Each row is a point on a landscape with many valleys, with its height.
A ball rolls from a point to the lowest of its 2 nearest points, and stops where none of them is lower. Distance is the straight distance between rows; heights are no part of it.
lup h=4.12: [169  93 133 174  94  97 118 113 150  97  80  86 136 143 159 123 129 137
 179  97 120 119]
dekam h=5.94: [ 87 161 108 137 166 103  75  69 145  90 107 102 189 113 142  46 178  95
 142 111 120 174]
relu h=3.58: [170 145 109 149 183  97 110  93 130 122 132 140  92 144 113 119 142 156
  94 120 127 137]
rume h=3.57: [ 45 168 134 116  80 115 128 121 153 106 128 102 118  85 169 106 146 123
 170 140 179 138]
Bagil h=2.10: [201 103 168 132 106 125  90 163 116 153 147 136  90 173 108 156 120  94
 135 132 108  76]
Pavok h=1.82: [140  99 120 112 154 138 135 157 100 190  86  88 138 106 165 139  35 161
 108 126  98  99]
vara h=1.94: [102 110  94 143 109 166 158 155 139 136 140 133 123 134 122 156 174 144
 115 180 166 135]
sigeb h=2.74: [176 148 170 106 131 208 112 203  95 109 155 117 119 207  70 162  73 140
  82 104 113  95]
lobag h=0.19: [106 137 168 113  77 114 121  94 119 118 147 136 171  75 138 143 111 199
 148 110 111 146]
nefu h=2.25: [123 104 183 125 154  97 108 137 149 145 157 162 127 141 137 129 143 174
 152 129 141 124]
Muzof h=3.86: [160 115 112 164 130  99 100  76 183  96 120 122 100 153 130  97 131 125
 149 111 124 140]
bebap h=2.44: [142  98 109 167 113 119 141 147 116 129 121  54 124 127 101 177  89 107
 125  86 118 101]
vamup h=5.73: [153  78 108 107 129 115 159 169 169 187  45 105 159 147 157 158 116  45
 115 107 135 122]
Vib h=3.06: [161 160 129 123 114 197 129 152  88 146 168 129 132 204  71 151  81 170
  97 128  86 139]
kib h=2.38: [126 130 139 202  74 142 133 107 100 125 116 134 141 124 114 100 109 167
  71 141 140 123]
duvov h=2.35: [139  94 103 131 154 136 123 107 119 144 157 126 149 149 118 194  94 125
 169 149 161  82]
fime h=2.76: [155 135  93 152  75 143 116 136 125 131 140 103 120 119 152  97 121 150
  79 176 120 113]
Bodim h=2.42: [104 104 130 124  94 147 192 145 125 146 118 163 142 124 113 102 177 157
 112 136 152 159]
pibod h=5.11: [132  93 125 129  89 161 135 190 157 184 147 138 118 115 107 121 119  93
 125 121 107 108]
sor h=1.07: [102 158 193 104 114 130 148 113 105 147 139 161  77 133 118 103 141 197
 106 104  97 145]
Nek h=3.47: [112 146 148 162 120  79 124 106 104 119 155 162 169 161  76 181 147 117
  80 145 157 161]
fakeb h=3.67: [144 165 148 151 129 189 122  62 128 125 185 172 121 127  83 127 154 157
  67 105 136 102]
Bado h=3.35: [134 131 157 119  93 170 132 102  80 125 188 147 142 146  89 152 104 134
  93 113  76 160]
ral h=3.10: [124 163 102 100 139 113 146  74 138  96 125 109 134  99 121 124 138 157
 140 126 140 182]
Lif h=4.89: [125 126 143 157  80 175 121 164 111 164 162 110 115 124  81 146 143  95
 148 117 110 132]
Raf h=2.85: [ 87  93 170 188 133 110 121 133 152 188 156 151 123 154 101 132 162 160
 116 119 144 122]
Depen h=2.41: [112 119  86  91 148 122 145 150 128 156  71  74 156 115 167 144  54 126
 165 142 137 128]
zek h=6.25: [129 129 107 124 133  62 169 113 127  77  87 179 160 146 141 113 164 154
 131 135 150 153]
kopaf h=4.07: [ 99 146 159 127 132 156 149  89 107 144 120 159 119 112 125 117 119  90
 107 184 151 162]
sigo h=5.98: [127 104  99 167 123 102 120 150 175 101  71 114 142 132 137  77  85  67
 166 123 143  81]
funa h=5.82: [ 95 168  73  72 132 100 138  79 186 101 156 117 175 118 150  73 147 100
 165  85 195 124]
Miv h=5.59: [136 123  79 106 147 102 126 152 174 149 143 102 118 124 154  87 179  91
 156 109 153 119]
zizeg h=3.38: [ 91 194 129 108 150 151 108  68 138 107 143 175  97  49 167 102 187 134
 117 119 165 120]
tadez h=3.59: [174 138 149 159 147 148 121  75 114 121 141 152  99 168  91 133 160 176
 110  90 122 115]
Mudam h=3.50: [116 168 132 115 135 183 153  63 139 108 162 188  97  82 117 122 190 156
 103 111 144 126]
mutil h=2.47: [180 120 194 126 120 200  96 173  96 137 136 134 112 206  89 152  76 101
 122 123 130  59]
Voku h=4.66: [131 111 109 159 113 124 104 132 121 140 128  95  74 141 151 143 145  67
 136 167  73 129]
gov h=3.27: [ 87 150 142 194 132  89 110  97 152 153 121 136 128 140  85 106 188 147
 107 123 137 172]
Solel h=3.40: [147 125 173 138 160 158 122 149 111 100 168 153  89 192  84 158 148 153
  95 114  97 104]
Zoror h=3.26: [ 78 222 124  96 111 120  90  79 179  96 134 163 131  65 161 118 206 150
 154 137 148 134]
medi h=5.72: [ 98 140  53 104 139 119 105 111 178 115 156 100 158 107 178  66 145 102
 162 116 145 115]
gira h=3.24: [140 122 160 147 187 163 129 166 104 135 101 125  80 181  88 173 135 146
 107 150 130 107]
nisul h=0.77: [123 179 189 107  74 113 107  87 133 113 150 128  96  96 128 138 137 193
 120 114 119 156]
mebab h=2.19: [140 133 130  90 168 102 134 106 103 132 136  75 128  87 167 139  95 100
 130 105 181 113]
Sizen h=5.84: [ 76 136  72 151 151 101  99  87 170  91 128  85 174 130 165  85 148 120
 185  91 115 145]
Liro h=6.10: [150 107  89 121 162  99 125 146 153  72  92 126 116 138 115 125  98 105
 177 161 139 110]
fum h=3.36: [117 129 125 142 159 121 103 153 101 128 111 164  99 107 137  98 120 129
 123 185  94 118]
zus h=3.07: [126 124 142 147 166 204 136 188  73 164  79 105 102 191  86 175  92 135
  70 127 117  78]
nuloz h=4.27: [113  90 166 156 115 155 116 105 140 162 118 156 145 119 139 113 123 102
 157 178 146 154]
lipe h=5.85: [150  90 116 144 141 100 153 166 189 140  38 125 149 145 151 113  70  73
 120 116 126 104]
Gizaz h=1.85: [115 117 123 168  76 120 165 146 115 125 106 118 140 106 122 115  67 155
  99 106 159  89]
luto h=1.95: [142 117 138 112 152 171 123 184  80 171 145 114 109 129 119 111 160 199
 119 121  81  97]
dar h=3.42: [ 83 182  93 103 116 106 115 131 146 118 139 127 105  89 144 133 186 149
 162 153 176 119]
Bave h=2.82: [130 119  94 137 143 199 139 177  87 147 124  91 135 176 105 207  62 152
  71 116  98  78]
lufu h=1.12: [ 95 142 156 146 108 127 151 134  75 121 113 133 141  66 125 107 112 136
 145  99 166 125]
kop h=1.26: [130  97  84 123 197 161 119 122 158 161 138 106 123 116 120 153  78 105
 174 134 131 104]
Loke h=3.22: [169  96 112 103 132 145 140 187 111 154  94 153 175 172 131 171  81 141
 123 176 119  92]
Pofu h=3.64: [137  95 121 124 193 108  89 156 156 141 108 149 126 107 156  64 146  98
 124 182 121 117]
zuges h=3.70: [ 67 154 159 122 111  72 131 124 130  56 101  94 126  94 161 116 125 114
 147 116 152 166]
Kir h=2.37: [115 138 122 107 144 160 124 138  95 144 159 142 125  77 123 111 175 203
 127 137  67 142]
Kov h=2.99: [183 145  73 136  78 127 128 125 108 103 116  81 113 121 126 110 147 128
 131 143 126 123]
muvak h=3.60: [122 123 109 187 121  77 123 117 132 136 133 133 136 194  93 152 149 117
 109 158 131 162]
gedi h=4.23: [106 133 155  98 130  80 138 135 132 131 154 171 123  80 107 105 150 109
 105 102 108 177]
gogi h=5.39: [152  73  85 129 121 119 134 172 160 166 123 127 131 115 154 113 151  94
 152  95  97 113]
bek h=4.29: [181 113 140  83  86  90 152 133 136 143 143 146 158 138 165 124  60 121
 116 122 131 141]
ripag h=3.53: [164 114 131 125  96 126 147 190  71 155 111 160 149 162 126 134  99 147
 126 138  92 113]
Faka h=4.28: [140 114 165 143  88  54 140 141 102 118 100  95 123 143 158 144 116 127
 153 108 110 130]
bup h=2.81: [106 116 106  90 110 126 161 118 138 122 118  73 144 102 143 139  95 163
 164 142 149 159]
zunim h=1.75: [128 157 132 102 126 116 143  98 113 115 148 142 140  79 144 118  95  80
 150 113 199 115]
guf h=1.97: [167 116 107 120 148 112 141 128 137 142 123  43 134 126 153 183  99  94
 106  98 160 110]
Lonid h=2.68: [113 141  96 134 140 129  99 125 112  94 146 158 151  81 110 117 200 174
 146 136 100 130]
Rovu h=4.76: [134 130 105 151  97 182 133 134  91 159 140 107  75 168 139 166 123 103
 126 152  88 125]
Bozu h=3.65: [150  95 124 142 136 121 157 131 109 113 168 128 136 137  87 148 117 134
  83  84  74 155]
bamod h=1.53: [174 120 168  95 144 124  94 123 142 140 175 136  97 128 116 150 143 103
 155 134 130 127]
Kilum h=4.05: [198  86 153  86  90 142 158 138 143 171 100 112 128 145 163 151  82 110
 144 120 128 110]
sobel h=3.95: [ 81 118 160 125 136 149 154 116 131 121 105 101  68 105 150 111 108  96
 116 153 133 167]
lugel h=3.98: [124 105 112 103 156  98 147 162 110 107 165 168 159 100 125 144 146 124
  92 103  99 147]
Nuse h=5.61: [146  73  87 100 138 136 160 152 172 176  78 114 167 147 178  93 156  39
 137 108 125 145]
vopiz h=3.13: [165 157 122 125  74 149 120 103  95  99 134  87 132 145 118 176 162 141
 133 146 141 137]
Popo h=2.97: [106  92 143 159 177 157 126 138 101 144 137 148 137  96 132 124  97 141
 104 130 124  91]
Fas h=1.44: [ 94 116  71 117 137 132 150 126 138 100 127 147 136 147 144 153 163  95
 151 177 135 161]
desum h=2.94: [ 90 198 141 128 103 136 101 117 117 128 145 186 133  82  68 143 175 185
 157 131 115 136]
fubu h=4.50: [ 89 113 172 154 129 121 103  79 128 134 105 100 184 114 169  89 127 111
 144 139 171 155]
nutod h=3.33: [112 164 101 126 193 116 128  66 128 123 133 155 119 120  84 115 166 142
 122 151 173 158]
vedud h=3.82: [ 74 123 175  98 154 110 152 127 160  85 112 122  86 119 135 127 143 111
 163 118 142 168]
nilof h=0.88: [159 109  95  85 168 132 119 105 135 113 156 125 100 144 112 143 165  73
 154 151 127 152]
Fitog h=3.81: [164  89 186 119 101 153 152 161 123 167 122 142 122 193 133 145  61 140
 145 106  91 122]
nuzef h=2.43: [129  93 109 141 146 179 148 168  89 148 128 114 143 116 159 171  71 153
  80 111 100  70]
zil h=3.29: [163 133 171 120 100 104 127 111 110  95 161 138 150 148  80 175 178 129
 107 123 159 158]
Devat h=4.55: [104 126 110 150 109  92 101 135 149 111 128 112  80 124 190  79 134  54
 114 137  91 146]
sozo h=2.84: [128  91 126 113 154 144 139 155 115 136 120 130 166 165 127 175 106 171
 184 177 130  96]
Lovu h=6.18: [143 132 102  97 146  73 148 137 169  73  84 144 144 154 146  93 112 111
 150 157 163 157]
lun h=3.12: [116 233 111 120 102 147  83  66 174 127 125 192 135  69 100 126 192 154
 166 127 103 147]
Bug h=1.42: [148 162 177 115 132 164 119 138  78 148 149 125  88 140  96  94 112 214
  90  86 107 102]
Vodig h=6.00: [ 54 196 104 109 177  84  92 104 170  34 110 125 168 111 144  56 154  91
 123 131 124 159]
moko h=4.41: [128 134 139 144  99 100 110 135 137 138 163 153  90  89 132 101 126  68
  80 112 115 141]
tefeb h=4.39: [143 101 154 121 124  64 137 139 122 102  93 128 149 120 176 127  55 122
 145 126 114 125]

For each start below, name the point where the ball stops.
sigo -> nilof
nuloz -> lobag
bek -> kop
Miv -> nilof
moko -> nilof
zil -> lufu
fakeb -> lobag
